Points on a hilly landscape, in no order, each with its height.
From any point a climber steps to the highest of the 5 points nearest to it. It stops when none of these is higher. Distance is the straight distance between rows; heights are no part of it.
fude: [161,1,31,-195,126,25,-22,139,-15,30,-36,-68,26,136,-248]  h=344
Vetu: [-127,-29,-31,289,-66,-49,109,-151,15,-81,69,94,-48,-165,173]  h=337
zik: [35,-44,-31,2,170,51,1,97,93,-80,217,-72,49,31,-240]  h=411
vulif: [186,23,6,-185,-47,-105,-107,86,-12,182,-168,-44,95,165,-77]  h=356
sobo: [-75,7,-75,53,-254,-179,-129,-85,25,183,-65,63,99,-14,300]  h=37
rogi: [-82,-80,-67,224,-4,-46,46,-38,93,-60,167,38,8,-98,-1]  h=326
dat: [-112,-26,-66,158,-199,-126,-38,-114,16,94,-14,76,37,-73,264]  h=682
fula: [-45,-67,-65,167,64,-15,30,11,102,-70,215,-5,36,-60,-101]  h=403
Vuz: [-154,35,-31,195,-253,-88,14,-226,-60,15,-103,120,-36,-124,433]  h=83
seg: [-127,-12,-30,319,-72,-15,153,-234,-27,-125,12,103,-99,-207,276]  h=560
los: [73,60,134,-239,332,279,29,203,-20,-187,115,-138,-61,68,-431]  h=383
bet: [0,-65,-60,73,95,3,5,61,100,-41,207,-33,51,-12,-157]  h=407
nad: [-127,-16,-28,267,-140,-41,103,-214,-49,-58,-30,116,-68,-176,327]  h=567
vuma: [189,9,31,-206,26,-35,-55,115,-16,118,-136,-51,49,160,-167]  h=319
zupud: [63,-13,-70,-51,-118,-150,-100,25,53,171,-52,-17,137,80,43]  h=371
fad: [35,15,15,-45,300,188,0,147,82,-182,288,-140,21,44,-366]  h=532
Dozar: [-102,38,-12,281,-79,18,165,-332,-117,-144,-86,122,-124,-210,393]  h=636
gebe: [-123,-34,-55,250,-114,-71,67,-151,18,-23,25,86,-42,-145,227]  h=420
kasak: [125,7,43,-170,222,134,-4,158,15,-84,101,-109,7,95,-334]  h=374
Dar: [-140,25,-52,112,-308,-154,-104,-151,-11,157,-107,92,49,-53,402]  h=704
midu: [65,59,84,-163,345,257,5,192,20,-204,212,-154,-27,71,-419]  h=677
Dov: [-146,-6,-36,236,-195,-93,36,-192,-28,11,-57,115,-41,-135,366]  h=370
Nopit: [75,-1,12,-90,252,123,5,149,52,-121,204,-123,32,59,-336]  h=400
benuf: [167,-3,23,-178,74,-18,-49,134,-2,71,-70,-75,52,134,-207]  h=317
subag: [101,-42,-38,-69,51,-44,-55,61,57,65,57,-48,85,80,-135]  h=323
zuna: [31,-48,-70,20,-10,-90,-37,23,70,77,67,-16,97,29,-35]  h=668
pala: [137,-13,-38,-130,-22,-93,-77,71,30,127,-53,-36,103,120,-75]  h=346
kaza: [-141,62,-48,47,-373,-200,-164,-140,-26,196,-130,93,78,-35,430]  h=214
Ruze: [-87,20,276,-432,118,309,80,353,-75,-70,-245,16,-311,69,-381]  h=733
tamod: [112,36,177,-346,169,183,37,244,-80,-48,-175,-47,-150,148,-365]  h=331
lerel: [160,12,76,-242,182,106,-9,169,-32,-16,-33,-86,-14,130,-311]  h=252
setok: [102,14,-48,-113,-134,-165,-143,35,15,214,-122,-28,143,120,60]  h=365
rupud: [-102,-58,-65,214,-103,-92,28,-81,54,3,69,69,7,-99,139]  h=54
dulif: [61,-26,-80,-30,-45,-112,-76,47,54,131,1,-24,114,62,-12]  h=393
Sas: [6,-49,-26,35,194,74,5,106,97,-115,253,-81,42,13,-262]  h=428
Malus: [121,49,149,-292,235,200,41,215,-63,-86,-55,-89,-103,124,-374]  h=122
rov: [-142,66,2,199,-198,-22,69,-344,-153,-46,-155,129,-98,-162,526]  h=576
paf: [-75,94,2,184,-78,49,159,-434,-216,-154,-161,88,-111,-185,571]  h=571
Fup: [1,28,-69,-38,-273,-217,-185,-45,21,245,-110,23,151,54,238]  h=147
Vin: [-63,-43,-89,136,-118,-110,-21,-55,65,76,44,38,53,-50,121]  h=233
Rifos: [50,77,199,-314,298,318,55,249,-67,-179,-15,-106,-151,83,-448]  h=367
doku: [0,-33,-86,27,-131,-135,-74,-9,62,143,1,10,115,13,97]  h=357
Kur: [163,19,154,-318,92,93,6,212,-71,51,-223,-41,-85,176,-278]  h=228
zosib: [-115,-41,-70,185,-161,-122,1,-96,32,62,7,90,25,-91,225]  h=404
zifut: [55,-33,-43,-23,129,20,-30,85,70,-21,151,-64,54,45,-198]  h=408
sot: [-86,74,9,221,-100,29,163,-396,-164,-132,-133,110,-118,-194,507]  h=588
Visez: [118,-27,-16,-115,143,26,-20,112,29,17,69,-82,55,105,-231]  h=394
bebo: [-175,40,-12,172,-273,-98,-1,-260,-89,39,-146,130,-50,-128,491]  h=142
Nug: [32,-60,-64,22,37,-43,-34,52,79,34,117,-29,82,37,-89]  h=395
Bome: [-105,-65,-64,255,-44,-57,54,-82,63,-60,115,63,-19,-119,84]  h=51
nem: [34,64,208,-358,258,300,70,280,-93,-125,-103,-75,-194,86,-417]  h=648

Call two points neighbours if one is among the 5 nearest of the other. Go from one point of each pair to the other, from neighbour to neighbour, staying as high as possible. Name the lowest point that can't be avoided.
Dar, Dozar | zosib
Dozar, zuna | rogi
Ruze, midu | los
midu, zuna | Nug

Where does a climber stop that starts at each point below?
Sas | midu
rupud | Dozar
rogi | midu
vulif | zuna
Vetu | Dozar
Bome | Dozar
benuf | midu
Fup | zuna
tamod | Ruze
Malus | Ruze
lerel | midu
pala | zuna
setok | zuna
